Each row is a point on a landscape with many peaks, with its height.
From any point a climber steps to the highest of the 2 points nearest to it. It stops when none of these is higher. Distance is the straight distance between rows; heights are no part of it.
Sime h=2.93: [  3   9  12   5   7  18  -2 -12   3  11 -14 -20   9 -20  -9   9  26  -4
   4   8 -11 -13]
por h=2.70: [  8 -10   6 -10  12  -8   6 -28   6  22  -3 -10   2   6 -12  -1  12   1
   8  -6  -1 -17]
Zug h=5.64: [ 23  -6 -20 -13  -4   8   0 -28   0   6   8  -9 -20  -6  12 -12   9   0
  11  10  -7 -10]
pino h=0.23: [-11  13  12   5   4  10   8  26   9  -5 -17   4  24 -15 -12   6   2  -6
   2   9   8 -21]
levom h=3.04: [ -2  -1   7   2  13  14  -6  -4  -1  14  -6 -16  24  -5  -9   6   9 -13
  -5   5  -7 -12]
Veta h=3.33: [  2 -12  14   3  11  -4 -25  17  16  -3   8  31  11  -5  -9   4  -4   7
  -3  13  -8  -5]
Mev h=5.43: [ 24  -7 -16  -3 -14   5  -3 -31  -5   4  11 -22 -21  -3   4 -11  -2 -11
   2  11   1   2]
kerid h=2.16: [  9 -16  -5  -5  13  -9  -6 -16  15  21  19   6   6  33   4  12   9   5
   6  -8  -8  -9]
zuden h=5.35: [-11   1 -18 -11 -24 -25  17  13  -5 -21 -14   0 -16   1  -1  -6 -16   0
   3  -8  12  -1]
zapi h=5.24: [ 12  -3  -4  14   7 -10 -19   9  18 -12  -4  -2  22   2   1 -11 -21 -11
  -8   6  -2   1]
dufig h=4.94: [  8  -2  -1   7  13   8 -13   4   6  -4   6   4  18  -3   8  -4  -9  -3
  -7   6  -5  -3]
mepe h=1.98: [  4 -15  14  -2  10 -16 -12 -11  19  12   7  18   9  -2 -17   5   6   9
   5   3  -8 -15]
vago h=0.95: [ -8  13  -8 -17   7   1  14  17  -6  -4   9   2  -9  43  15  11  -4  12
   7  -9  -3  23]
Mavag h=5.02: [ -4   4 -32 -12 -28  -8  17  10  -8 -22  -4  -1 -23  -1  13 -14  -6  -3
  -1   2   8   2]
Dur h=5.58: [  0  -6  -1   3  17  -7   7  -5  10  17   8 -19  14  42  -1  23   8 -17
  -5 -17   3  -6]
bako h=3.71: [ 12  -8 -16  12   0 -10  -1  -5   3 -13 -10 -20   7  14  -5  -9 -21 -19
  -5   0  12   5]
bel h=5.85: [  8  24  10  23 -25   2   3   7  -9 -17   9  -4  -9 -21  15 -11   7  -3
  -8  -3  18   6]
Gug h=5.48: [ -2   0 -13 -11   5   6   6   1 -16   1  12  10  -5  21  19 -15 -13   9
   5  -5  -4  10]
Genu h=5.39: [ -5  17   0 -15  -4  14  13  24  -3  -8 -17  11   1  -9  -3 -17   2  11
   4   7  -4   8]
non h=3.53: [ -6  -2  10   2   9  -5 -15  18   8   2   1  12  15   6 -12  17  -8  -1
   3   7 -10  -1]
naro h=4.60: [  1   9 -19 -12 -24  13  25   0 -25  -6  -5 -16 -17  -7   3 -11  -3  -4
   0   0  12  -1]
zusiz h=2.73: [ -4 -16   4  14  -1 -13 -12 -10   3  -3  19   3   9  12   1  10 -17  -2
 -11 -11   8   4]
riz h=2.13: [ -8  -9  13  -8   6 -13   1  -5   4  10   1  16  -5  -6  -9   7   1  13
   6  -1  -6 -11]
navo h=3.48: [  9   0  -5   6   9  -4  10  -4   4  -2 -18 -16  12  11 -11 -11 -13 -14
   2  -1   8  -8]
geso h=4.40: [  7  12  -4  -5 -17   0  27 -17 -18  -2  -7 -21 -16 -12  -5  -3  -2  -6
   3  -6  19  -8]
Bot h=6.48: [  5   4 -10 -18  -3  11   4   4 -12  -5   5   5 -13   1  12 -24  -4  12
   7   6  -9  15]
Sed h=3.78: [-11  -5  -6  -3   1 -15  16 -11  -6  -2  -5 -15  -7  23   2  15 -14  -4
   6 -14  11   0]
kofa h=5.59: [ 11   5   2  15  -7  -1 -14   9  11 -15   4  -4   4  -8   4 -24 -12  -9
  -5   5   2  15]
lutup h=4.65: [ 17   6  -3   2  15  13 -15   5  12   0  14   8  13 -17  15 -14  13  10
  -5   4  -7  -5]
lusaf h=4.05: [  5 -19  -2  -5  -6 -14  -5 -34   3  19  11   2 -15  19   1   3   6   3
  12  -3  -7   6]
mupo h=3.28: [  4  -3  -3   2  15  13   9  -5  -3   3 -27 -22  11  19 -13  -7  -1 -15
  -1   2  -4  -1]
bopa h=4.23: [ 10 -10   4  -2  -3  -7 -16 -11   7   1  12  17 -10  -3  -1 -11   0  16
   9   6 -14   8]
pipob h=0.32: [  6   4  -4  -3  12  15   5  20  13 -13 -22   3  18   2  -7 -19  -6  -3
   2  13  -3  -5]
refo h=2.91: [  1 -14  -4   7  -8 -15 -12   2  15 -13   4  24 -18 -19  -1  -6  11   7
  -7   0   5   1]
numil h=5.16: [ 11   4   2  15  -6  -3 -14   0   3  -8  17  12  -4 -12  10 -25 -14   8
  -9   5   1  11]
tuvo h=5.08: [-16  17  -1  -5   2  -2  14  31   7  -9 -15  19   7 -11  -1  -9  -1   3
   0   2   5 -10]
bim h=6.00: [ 16   0   2  11  -3 -17  -1 -14   4  -4  16  -3  -2 -17   5  -1   7  -1
  -9 -11  21 -25]
Rumap h=4.85: [ -2  -3   1  -5   9 -13  10  -9  15  15   4 -14  -8  46  -1  29   9 -18
   6 -11  -4   2]
muv h=2.97: [ -6 -11  15   9  -1 -19  -2  -4   5   1   9   0   1  13 -14  13 -10   1
   1  -5   4   8]
Tegaz h=6.21: [  0   9   4  13 -21  -2   2  -7 -14 -13   7  -8 -17 -20   7  -2  -1  -3
 -11  -4  18   8]
fuvav h=5.36: [  3  19   5   2  -9  25   6  10 -17  -5   6   5  -3 -20  18 -16   4  10
  -1   1   6  12]
vefi h=5.76: [  1   3  -9 -19 -19 -20  13   0 -13  -9  -6  -6 -17   1  -9 -10 -14   3
  11  -4   4   8]
bup h=2.08: [ -3   9   8  -6   5   5  10  -3 -14  11  -4  -7   2  11   2  -7  -6   4
   0  -6   2   3]
Monin h=4.13: [ -4   1  -1  -3  -6 -13  24 -14 -14   6  -8 -17  -8   9  -6  -4 -12  -6
   5 -10  17  -8]
Viko h=5.18: [ 22   9  -2   5  -7  15  -1 -21  -9   1   8 -17  -8 -13  10 -12   1  -5
   1   6   4   6]
Neza h=6.22: [  3  -5 -11 -12 -12 -14   0  -3   0  -8 -10   1 -16  -3   0  -9  -3   1
   3  -1  -8   6]
Geda h=1.16: [-17  13  -2 -17  -1   3  24  11 -19   4   3  -6  -3  36   2   9  -9   6
   8 -14  -1  21]
Tofi h=2.68: [ -6  -4  -8  12   0   7 -10   2   2  -9  -1   3   5 -24  10  11  13  -6
 -10   1   4  -1]
vofa h=5.87: [  3   6   3  15 -11   3   2 -17 -20  -1  15 -18   0 -16  10  -2  -5  -9
 -12  -9  24   0]
zubot h=0.27: [  0  10   3   5   6   7  12  19   8 -12 -30 -11  19  -7 -15 -10  -2 -10
  -1   7   8 -11]
tem h=0.42: [-13   6  -8   8   6  23  -9  23   8 -13 -19  -1  16 -10   5   1  -6  -7
  -7  11  -7  11]
duziz h=3.63: [ -1   2  20   5   9   9 -14  -8  -7  37  24  -1  16  19   4   4   6  -9
 -13   0 -11   4]
pimen h=4.39: [ 16 -10  -8   3   7  -6 -12 -14  17   1  -4  -8  -2  17  -2  -2  -5  -1
  10   3 -15   4]
timo h=0.76: [-19   2  -2 -21   7  -3   6  17  -3  -1  10  10 -15  29   5  19   0  19
  13 -11 -12  14]
miv h=1.96: [  2 -17  -1  -4  20 -10 -14  -9  15  11  10   7  20  12  -8  14   5   3
  -1   1 -11 -13]
nin h=3.91: [  6 -19 -10 -15  -5  -9 -10 -25   3   7   3   9 -20   5   0  -4   5  17
  12   3 -16   7]
musop h=4.42: [ 13   4   8   4  20  11 -11  -9   1  16  15   4  17 -15   6  -3  14   9
  -8   1  -1 -15]
vufo h=6.28: [ 12  -4  -8   5   3 -21  -5  -9  16  -9   2   1   5 -12  -5  -8   1  -3
  -7  -4  15 -24]
katol h=4.61: [ -9   1  -2  -3  -3 -29   7  19  11 -14  -7  20  -8  -5  -2 -11  -9   6
  -2  -5  18 -14]
gelu h=2.45: [  8  -6  -2  -7  22  -2   8 -15   5  18   6   1  13  21   2  -6   7   6
   9  -8  -4 -16]
vib h=5.17: [ 17  11  -8   8 -11  23   5 -11 -21  -3  18  -8  -7 -16  26 -11  14  -1
  -3  -2  13  -5]
gub h=4.66: [  3   1  12   0  -3  -1 -16   3   5   0   9  14  -9 -11  -4 -12 -12   9
  -3   8  -7  19]
Bupo h=1.39: [-12  10  -1 -13  -1  -3  18  22 -10 -11 -10   2   5  24  -4  -5 -14   5
  10  -9   2  16]
Sevaz h=6.70: [ 13  -1 -10  -4   0  -9   0  -4   9  -7  -7   1 -12 -13   2 -15   3   1
   2  -3   3 -10]
lasa h=0.44: [-20   5   5   8  -9  13 -12  28  -1  -9 -11  12  10 -23  -1  12  -2  -6
  -6  14  -5   3]
famab h=2.31: [-16  -5  17   1 -10 -21   3   3  -2  -1  -3   8 -15 -14 -15  10  -3   9
  -3  -3   6   2]
simom h=1.71: [ -6  11  12 -11   9   6  25  11  -5   7 -12  -4   8  28 -10  -8  -5   3
  12  -6   2   3]
vef h=4.41: [  2 -10  -2  -6   2 -19   0 -23  11  17   0 -10 -14  34  -5  20   7  -4
  12  -9 -11   5]
gotu h=3.26: [ -4  -6   8  11 -12 -22  -4  -6  -2  -4  -4 -13 -13  20 -12  13 -22  -8
   1  -5  -3  19]
dipit h=2.26: [ -9   5   7  -4   2  17   4  -3 -12   8  -2  -5  -4  -9   3   1   4   5
   0   4  -7   3]
vabeg h=2.59: [-14   7   4   8   2  22   2   8  -5   4 -13  -4  16 -25  -5  21  15  -3
  -4   8   0  -8]
dav h=0.65: [-20   1   9 -20   9   1  -1  12  -6   6   2  18  -9  16  -8  20  10  17
  13  -2 -25  14]
vuve h=5.94: [ 13  -6 -24 -17  -3  10   4  -9 -12  -2   1   0 -19   3  11 -14  -1   0
   8  11 -13   5]
sut h=3.74: [-14 -17  -1   4   2  -6 -17  21  10 -14   0  18   4   7  -3  15 -13   3
  -3   7 -11  14]
Bafo h=4.67: [ 16 -16  -2   6  -2  -8 -21 -29  25   8   1  -7   3   0 -11  -2   6   3
   7   7 -11  -2]
datuk h=0.47: [-22   3  15  13  -9   5 -12  30  -7  -7  -1  20  23 -11  -5  20 -10  -5
  -7   8   7   3]
keveg h=4.76: [-22   1   8  -2  -7 -19   5  32  10 -10  -8  31   1  -7  -7   3  -6  10
  -4   4  10 -11]
Moda h=2.76: [  3  -2  -9   9 -11   3 -11   2   2 -14  -1  10 -19 -24  14   0   8   3
  -5   0   3   5]
lanom h=2.43: [-18  -3  16   7  -3  -3   1   1  -7   4  -4  -4   2 -15 -14  18  -4   0
  -7  -3   8  -4]
relig h=2.63: [ -3   6  -3  10   5  22  -2  -4  -1  -1  -3  -7  12 -25  15  20  28  -8
  -9  -2   3 -13]
kati h=4.59: [  0  -1  13  -4  13   3   1  -2  10  21  -8 -10  15  26 -13  20   8 -16
   3   1 -10 -11]
didu h=3.49: [-17  -2   1   3 -18 -23  11  -2 -12  -9  -4 -10 -10  12  -6  19 -20  -2
  -3 -12  14  13]
Bugo h=3.81: [ 11  -5   7   0  21  15   8  -7   4  19 -15 -20  17  30  -9   0   7 -20
  -3  -4  -9  -1]
Siz h=2.52: [-24   7  17   4   4  14   2   6 -11  11  -5  -7  13 -13 -17  27   1 -13
   1   7  -1  -5]
pebo h=5.49: [ 12  19   2  11 -17  14  -1   4 -14 -11  20  -1 -11 -23  25 -12  17   9
  -2  -3   3   5]
zudop h=2.49: [  2  11  -5  -7   3  23   3   8  -4  -4   1  13  -4 -22  23  -6  24  13
   1  -2  -5  -7]
pugo h=4.02: [  2 -13   1  10   3  -9 -22   1  11  -3   2   6   0  15  -2   6 -15  -1
   2   2 -15  18]
dib h=0.58: [-19  -9   7 -11   2   0  -7  23  -2  -2   3  30  -6   2 -10  15   2  17
   7   7 -21  15]
Tuto h=4.91: [ 22  -4   2   9  -7   2 -14 -22   8   5   7 -13  -5 -15  -3 -12   4   1
   0   2  -4  -3]
gega h=4.97: [-14  -8 -23  -1  -6 -21  11  11   4 -15  -8  12 -12   1   6  -4  -8  -3
  -1 -10  13 -13]
Gibi h=3.12: [  5 -21   6   7   0 -16 -19  11  18  -7  11  31  -3 -11 -11   1   3  11
  -3   5   4   6]
kone h=5.71: [ -9  21   5  -7 -15   5  14   9 -13  -7  -7  -1  -7 -19   2 -15   2  12
   0   0   5   6]
kiku h=2.37: [ -6   7   5  -7   7  16   4 -13  -9  13   7   8  -9 -18  13   1  19  14
   3  -3  -2  -7]
diluv h=0.38: [  4   8 -11   4   8  28   1  16   6 -13 -24  -8  10  -5   5 -17  -3 -11
  -7  10  -2  10]
Gepal h=2.84: [  4   2   8  -2  12   6   8 -23  -3  17 -11 -19  -3  -8  -8   7  17  -2
   5   1  -2 -12]
naz h=4.79: [  5   2 -29 -11 -24  11   4   3 -17 -18  -6 -14 -23  -6   6 -16  -6  -8
  -1  10   5  12]
sovez h=3.25: [  7   4  14   8  18  17 -13  -2 -10  26   9 -13  30   9  -1   5   9 -18
 -18   5  -9  -5]
Komo h=4.06: [  1   4  21  -1  15  10  -8 -15  -5  35  19   6  14   2   2   1  14   3
  -4  -2  -8 -11]
nipo h=4.00: [ 18 -10 -16   7   6  -9  -4  -8   7  -4  -1 -22   4  33  -2  -5 -18 -16
   5  -2  -5  11]
Zesa h=5.72: [ -1  -3   4  18  -3 -11  -7 -14  -5   1  15 -12   5 -17   1  10  -4  -4
 -18 -10  23 -11]
Geven h=0.52: [-27  -7  14  -2  -2   3  -5  28  -3  -9   3  35   5 -10  -7  20  -5   7
  -2  10   0   7]
Lapu h=2.58: [  4  11  -6   2   4  19  14   4  -2  -6  -5   1   1 -26  15   5  28   2
  -2  -7   5 -19]

Where does a climber stop that starts at each point below?
muv => Sevaz
miv => kofa
refo => Bot
navo => Bot
zusiz => Bot
sovez => kofa
